Points, in no order, along strands that fork and pass close to each other.
Two points are linked if the straight distance between their rows is under 81. Some points are linked to none.
K_325: [ 12 -27 -20 -41  90 -15  -6  -4   3  12  14  38 -32 -61  16 -26  -6 -46
   5 -48]
K_972: [ 49  11  22 -13   3   4  15  14   7 -13  27 -35  21 -19  41  33 -18 -52
   4  -7]
K_357: [ 27 -52  37 -59 -39  11  36 -22 -31   9  28 -56 -29  18  19  36  -6 -10
   4 -39]
K_833: [-34 -27  19 -20 -13 -30  28   7 -17   6  10 -54 -13  30  47   8  13  11
  12 -59]
K_146: [ 15 -18 -24 -36  78 -25 -19   1  16  16  -7  47 -24 -56   0 -48  -2 -19
 -11 -14]
K_720: [-80  17   8  42  -4 -45   7 -13   1   9  -6 -16  -7  33  35  -1  48  39
  26 -57]
K_694: [  2 -34  -4 -26  57 -12   0 -13  54  22  37  13 -20 -55 -12 -16 -35 -58
 -38 -13]
K_868: [-56  36 -17  52  21  26 -62  -9  20   4 -23   3  11  -2 -23 -20   7  22
   7  38]
K_587: [ 68  17  16   8 -32  30  15  34 -26 -28  15   4  41  -9  21  42 -25  -4
   6  31]
K_10: [ -7  20  43  35 -11  15   9  -5  24   4  41 -22  33  -1   6  30 -45 -42
  12   0]
K_743: [  7  26  -3  23  26  22 -60  14  52  18  -8 -13  15  -6   9  21 -63  -1
 -40  57]
K_268: [ 23   4  -6 -25  -8 -26  -9  22  33  44  -9  24  12  -6 -36 -13 -47  -9
 -51  44]
K_309: [  7  -5 -19 -36  26 -32  -7  16   1  45 -16  46   5 -30 -34 -54  -4  -7
 -29  18]
K_14: [-20 -66  12 -34 -51 -14  24 -31 -26  -5  16 -47 -21  32  38  34  -2  69
   8 -27]
K_606: [ 17   9 -25  18 -46  15   4 -29 -28 -44 -24  -7 -23  52  33  75  44  75
  39   3]
K_837: [-42 -27   0   0  -5  -8  -1   6  22  36  -2  16   6  -3 -63 -60 -38  -9
 -50  33]
K_58: [-70  -3  28  41  58 -16 -25 -31  30 -20 -25  -6 -31   3 -10 -73  26  -5
  18 -24]
K_122: [-42  29  -3  31  22 -26 -23  -8   5  -9 -24  11  12 -14 -21 -45  38  -1
  14   9]
K_530: [ 19  26  12   5  27  -5 -15  18  15 -12  10 -26  33 -17  35  19 -27 -39
  14   9]
K_887: [ 13   4 -24  22 -61  30  48   1 -49 -49   0  30  11  51 -22  33  22  35
  37  11]
K_283: [-25  16 -11  25  81   5 -60  -1  48 -26 -39  -7 -21 -28  16 -36  -8   7
 -11  28]
K_608: [-20  37 -24  42 -43  -5  11  -7 -27 -23 -19   8   9  30   6  26  58  22
  44 -15]
K_473: [ -5  32  12  45   1  44 -50   8  26  15  17   0  44  -1  -1  31 -54  -2
  15  40]
K_518: [ 30 -18 -12 -37  19 -18  -4  -7  73  50  19  21 -39 -21 -40   3 -45 -29
 -86  12]
K_661: [ 16 -36 -17 -44  40 -19  -7  -4  48  56   6  45 -48 -27 -45 -18 -44 -25
 -71  -2]
K_221: [ 13  -2 -24   7 -70  16  48  10 -56 -33   1  28  29  21 -37   1  24  17
  27  12]
K_709: [  9 -26  -7 -55 -25  -3  17 -12 -63   8  -6 -33 -28  17   3  -6  47   4
  21 -35]
K_404: [-73  43 -11  76 -13  -8 -25 -29   8   4 -19  21   7  23 -23   5  57  12
  44 -13]
K_845: [ 10 -28 -14 -69  10  14  21 -22 -81  33   2 -16 -39  -1   3 -15  33 -27
   8 -46]
K_878: [-31 -27 -21   5 -58 -21  22 -36 -25 -16 -10 -24 -24  42  37  34  47  77
  15 -23]
K_759: [-57   4  14  11  12 -54   8  -8  -2   3 -21 -29 -25  15  55 -13  68  33
  13 -66]
K_248: [ 34 -14  -3 -54  -8 -11 -12  -8 -38 -21 -19 -61 -25  17  47  30  36  20
  24 -22]
K_803: [-52 -22  25   1  49 -24   2  -7  20   3   9 -11  -7  -3 -16 -55  -9 -41
  10 -27]
K_347: [-79  29   3  54  -9 -32  -3 -16   2   7  -9  -1   2  39   3   1  45  22
  40 -40]
K_572: [ 10 -12  -3   6 -36  18   6 -17 -25 -40  -4 -18 -16  58  44  78   5  79
  32  -6]
K_231: [ 45  -5 -28 -56 -22  17  11   5 -72   5 -10  -2   1 -20  -5 -15  42  -9
  11   2]
K_648: [ 17  14  50  48 -36  51  33   9  -5 -16  49   5  24  32  13  76 -34  -3
  29 -13]
K_108: [ 24 -15 -14 -54  10  -1  28  12 -27  53  20  31  11 -43 -14 -21 -15 -46
 -25  -7]
K_214: [-14  33  -6  36  17  34 -65  12  28  14  -8  -6  33  -4  -1  13 -47  10
  -3  47]
K_405: [-14 -20  24  32 -50  39  58   3 -19 -22  34  10  -1  71  11  72 -25  37
  28 -27]
K_756: [-15   9 -17  -4  11 -29 -18   7  10  21 -29  34   9 -18 -40 -62   9  14
 -28  37]
K_664: [-19   7 -16   2 -35 -18  21  13 -29   9   2  28  42  -7 -45 -44  16  -5
   7  14]
K_65: [-12   4 -15  22  41  30 -50  20  65  13 -24 -17 -23  -1  10   4 -57   2
 -72  40]
K_352: [ 14 -21 -15 -56   6  15  33   2 -63  38  15   8  -7 -24  -6 -23  11 -47
  -2 -32]
K_380: [ -8 -19   8  18 -43  30  35  -4 -24 -28  15  -7  -9  66  33  73 -13  64
  31 -21]
K_883: [-20  14 -23  11  10   4 -39  26  33  22 -50  10 -22  21 -35 -27 -29  32
 -66  50]
K_69: [  8 -61  24 -61 -37  -8  21 -24 -32   8  14 -56 -32  27  27  28   1  21
   8 -36]
K_319: [  0  -9 -16 -24  74 -20 -10 -19  -2  16 -17  53 -30 -52   0 -75  34 -15
   3 -29]
K_447: [ 37   8 -31 -46 -18   0  15  21 -55  19 -11  23  20 -32 -10 -28  33  -8
   0  10]
K_962: [ 13  12  -6 -22   1 -22  -9   6 -29 -24 -27 -50 -18  10  51  18  58  14
  27 -30]
K_348: [-22  12  35  33   1  17  -4 -13  43  11  39 -26  28  -9 -10  13 -55 -45
 -11  17]
K_72: [ -2  12 -12   2  77 -16 -50   8  41 -22 -19  -5  -1 -34  22 -22 -17 -14
  -4  23]
K_318: [-22 -15   6   5  31   0 -15   0  53  14   9 -12   2 -22 -18 -20 -48 -34
 -46  27]
K_502: [ 16  35 -11  54 -27  56   4  21 -19 -19  17  54  47  33  -6  50 -15  33
  55  20]
K_959: [-35 -17   2  -4 -17 -18  16   8  -5  31  12  23  33  -9 -59 -58 -16 -23
 -12  14]
K_628: [ 50 -43  44 -39 -54  30  43 -11 -36 -19  32 -31 -15  20  -3  45  -7  -8
   8 -14]
K_39: [-29  16   1   5  17 -30  -1   5 -12  -5 -10  -3  16  -8 -11 -41  31 -17
  24 -11]
K_510: [-32 -16  -4 -11 -34 -31  21  -6 -29  -2  -6 -40 -17  35  34   8  45  41
  14 -47]
K_529: [ 14 -26 -21 -22  61 -17 -34  12  67  10 -11  16 -35 -30  -7 -15 -42 -12
 -60  16]
K_4: [ 33  44  10  44  -9  40 -36  25   2  -1  15  20  54   1  16  47 -42  11
  30  39]
K_609: [ 19  -7  47  43 -42  57  51   9 -17 -32  49  16   8  51   5  86 -24  12
  22 -11]
K_414: [ -6   9 -20   8 -48  -6  31  10 -44 -13  -1  16  32   7 -31 -18  30   1
  26  -2]
K_788: [  6 -27  -2 -37  64 -12  15  -4  16  21  37  10 -17 -51  10 -12 -11 -73
  -6 -44]
K_942: [ -2 -38  -5 -13 -69   5  48 -19 -47 -30   2  -5 -18  60 -13  32  17  50
  27 -14]
K_398: [-75  41 -14  71  11  25 -59 -23  21   9 -15   6   9  18 -23  -2  34  20
  46   4]
K_524: [ -5   8  -6  -3  37 -32 -12 -16  -1  15 -33  51  -9 -47 -22 -77  62  -7
  -6  -1]
K_465: [  0 -22  40   1 -49   9  46   4 -14 -14  31 -40   1  40  26  51 -19   4
  15 -38]
K_686: [ 42 -19 -13 -58 -30  14  10  -4 -67  -9  -6 -25 -11   5  -2   5  33  -1
  24 -10]
K_856: [  4 -20 -18  -3  44   5 -30  20  75   6 -21  -3 -49  -7  -6  -4 -51  -4
 -85  24]
K_865: [-40 -21   4  18  74  -6 -28 -19  40 -23 -24   9 -38 -25  -6 -82   4  -6
  -1  -8]
K_286: [ 49  29 -25  -2 -35  12  -3  16 -49 -45 -23  -7  21   3  14  23  43  20
  31  20]
K_482: [ 47  11   9 -20 -25 -20   7  19  35  43  11  25  26 -12 -27   8 -54 -19
 -50  43]
K_851: [ 54 -17  35   0 -36  35  17   6 -33 -51  14 -26  -5  39  24  75 -14  22
  21   4]
K_861: [-23  -1  12  -8  -1 -21  22  14 -18  -1   9 -20  16  10   0 -16   9 -29
  25 -31]
K_612: [ 31   0  17 -22   0  -4  36 -10  36  25  56  -7  18 -43  -4   0 -28 -64
 -30  -1]
K_487: [ 52  32 -11   3 -19  16  -4  30 -36 -38 -11  -6  37  -4  28  27   7   7
  25  25]
K_554: [ 22  47 -18   3  12 -10 -24  24 -15 -24 -20  -5  36 -20  24  -1  23  -3
  22  22]
K_512: [ -3  19 -16   1  18 -37 -20  -9   7  22 -47  58  -5 -44 -32 -68  57  11
 -23  27]
K_320: [ -1  40 -10  14  -2 -24 -14   3 -20 -28 -34 -35  -5  11  50  28  67  17
  33 -23]
K_323: [ 66  21  22  10 -33  15  17  29  -1  -2  22  16  50 -20   8  33 -42 -11
 -15  41]
K_40: [ 15  15  -5  39 -40  49  33  16 -36 -39  17  32  24  48  -3  55  -9  29
  44   6]
K_637: [-38  10   4  36 -43   4  35   5 -22 -11  16   2  24  50  -6  23  -7  13
  45 -27]
K_429: [ -7 -27 -24  -5 -67 -14  27 -42 -33 -26 -15 -11 -29  50   5  33  53  64
  24 -11]
K_507: [ 18  -6 -28 -54  25 -17  12  12 -24  65  -1  56   2 -40 -24 -44  -6 -21
 -32  -3]
K_763: [-37 -40  -9  -8  26  -3  -7   4  36  27 -19  22 -32  -9 -48 -74 -29   1
 -64  20]
K_605: [-45   1 -18  25  24  16 -37  15  31  12 -43   6 -23   3 -29 -51 -17  29
 -59  42]
K_645: [-13 -52 -18   2  74   1 -28 -15  53 -15 -22  29 -62 -41  -4 -81 -18   7
 -26 -15]
K_57: [-49  37  -6  44  51  17 -67  -7  27  -9 -31  -8  -1 -11  -2 -25   9  13
   8  28]
K_979: [  9  25 -18  -6  -1 -22  -1   2 -34  -5 -32  13   4 -31  -2 -31  88 -11
  13  -6]
K_25: [-69  21  29  38  48 -37 -23 -23  21 -10 -24 -12 -20  10  10 -39  45   6
  29 -39]
K_744: [ 15  44 -10  51 -20  46 -27  19  -6  -5  13  42  56  13  -4  40 -26  27
  45  34]
K_316: [  8  10  33   0   4  -3  36 -31  55  14  74 -31  11 -30  -3   2 -28 -70
 -23 -13]
K_760: [ 61  20  22  -1 -37  -1  20  20  21  24  27  21  44 -21 -12  20 -52 -13
 -37  44]
K_676: [-45  42 -16  54 -10 -17 -22 -13  -3  -7 -25  25  25  -5 -27 -21  51   5
  21  17]
K_818: [  4   7  -9  -7 -13 -11 -24  22  34  37 -28  14   2  20 -48 -14 -51  11
 -61  53]
K_753: [-44  14  25  10  43 -55  -1 -10  11  -7 -26 -18 -28   5  45 -30  67  11
  24 -62]
K_461: [  5  52 -15  16   5 -16 -23  12 -18 -29 -26 -14  21  -8  28  10  50   3
  35   1]
K_478: [-43  -3 -14  26  39   6 -34  -3  34  -3 -46  14 -29 -15 -25 -73   5  27
 -42  32]
K_683: [-20 -22  27 -26  -3 -23  36   8 -14  15  22 -38  -5  14  19  -5   4 -36
  15 -58]
K_5: [ 55  15 -25 -35 -34  -5  14  36 -38  14 -10  30  43 -26 -13 -11   3   5
 -11  31]
K_81: [ -4 -54 -21 -15  67  -4 -25   1  62   3  -9  27 -57 -39 -13 -44 -40  -7
 -52  -7]
K_772: [ 31  12 -20   2 -47   9   2 -13 -45 -51 -25 -18  -8  35  17  50  50  45
  39   7]
K_7: [ 67 -18  30 -36 -40  33  45  -2 -25  -8  39 -25   4 -16   9  30  -9 -40
  -6  -4]
K_602: [ 34   2  -2 -12  13 -11 -10  -8  83  33  26  -5 -16 -19 -18  15 -54 -27
 -82  32]
K_148: [ 13 -60  27 -21 -61  16  50 -21 -35 -36  20  -8 -20  60 -12  59 -12  49
  16  -8]
K_555: [  5 -41 -14 -38  52 -11   4 -21  43  52  33  46 -37 -55 -32 -20 -41 -43
 -58 -20]
K_133: [  0  23  38  51 -28  39   8   8   7  -2  42   4  41  17   0  49 -45 -15
  32   3]
K_110: [-26  -2 -10  23  33  -9 -34 -15  38   2 -58  37 -41 -26 -28 -85  32  31
 -45  30]
K_366: [ 54  -8  16 -19 -30  20   6  10 -39 -44   1 -39   2  27  32  51   2  12
  26   1]
K_912: [ 35  -5   3 -35  -2  -4  27  12   5  29  28   7  25 -39  -1  -7 -24 -53
 -19   3]
K_658: [ 47 -17  10 -41 -24   2  -4  -4 -40 -34  -9 -55 -15  26  40  47  14  25
  29  -8]
K_710: [-37  34  12  36  13   3 -26   8   5  -4   7 -18  29  15   5  12 -18  -9
  41  -6]
K_332: [ 68 -11  12 -45 -10  21  23   9 -22  -7  25 -35   4 -20  33  29  -5 -47
   2  -7]
K_791: [ -4  20   1   9  56  -9 -41  12  32 -12  -5 -16  21 -21  21  -3 -28 -29
   2  23]
K_958: [-17  10  33  24   4  13  11 -32  66  13  58 -34  13 -20 -12   1 -50 -55
 -32  13]

Follow the links from the first point to the second, and from the first to the third. Name the last point that the two ways share.
K_447; K_309; K_10 -> K_108
K_878; K_868; K_753 -> K_404
K_309; K_447; K_133 -> K_108
K_380; K_366; K_605 -> K_487
K_658; K_772; K_818 -> K_487
K_81; K_57; K_39 -> K_404

A fork is a point with three links. Follow the links from the first point to the second and name the forks in between, in order.
K_133; K_587 -> K_487
K_676; K_58 -> K_404
K_609; K_845 -> K_108
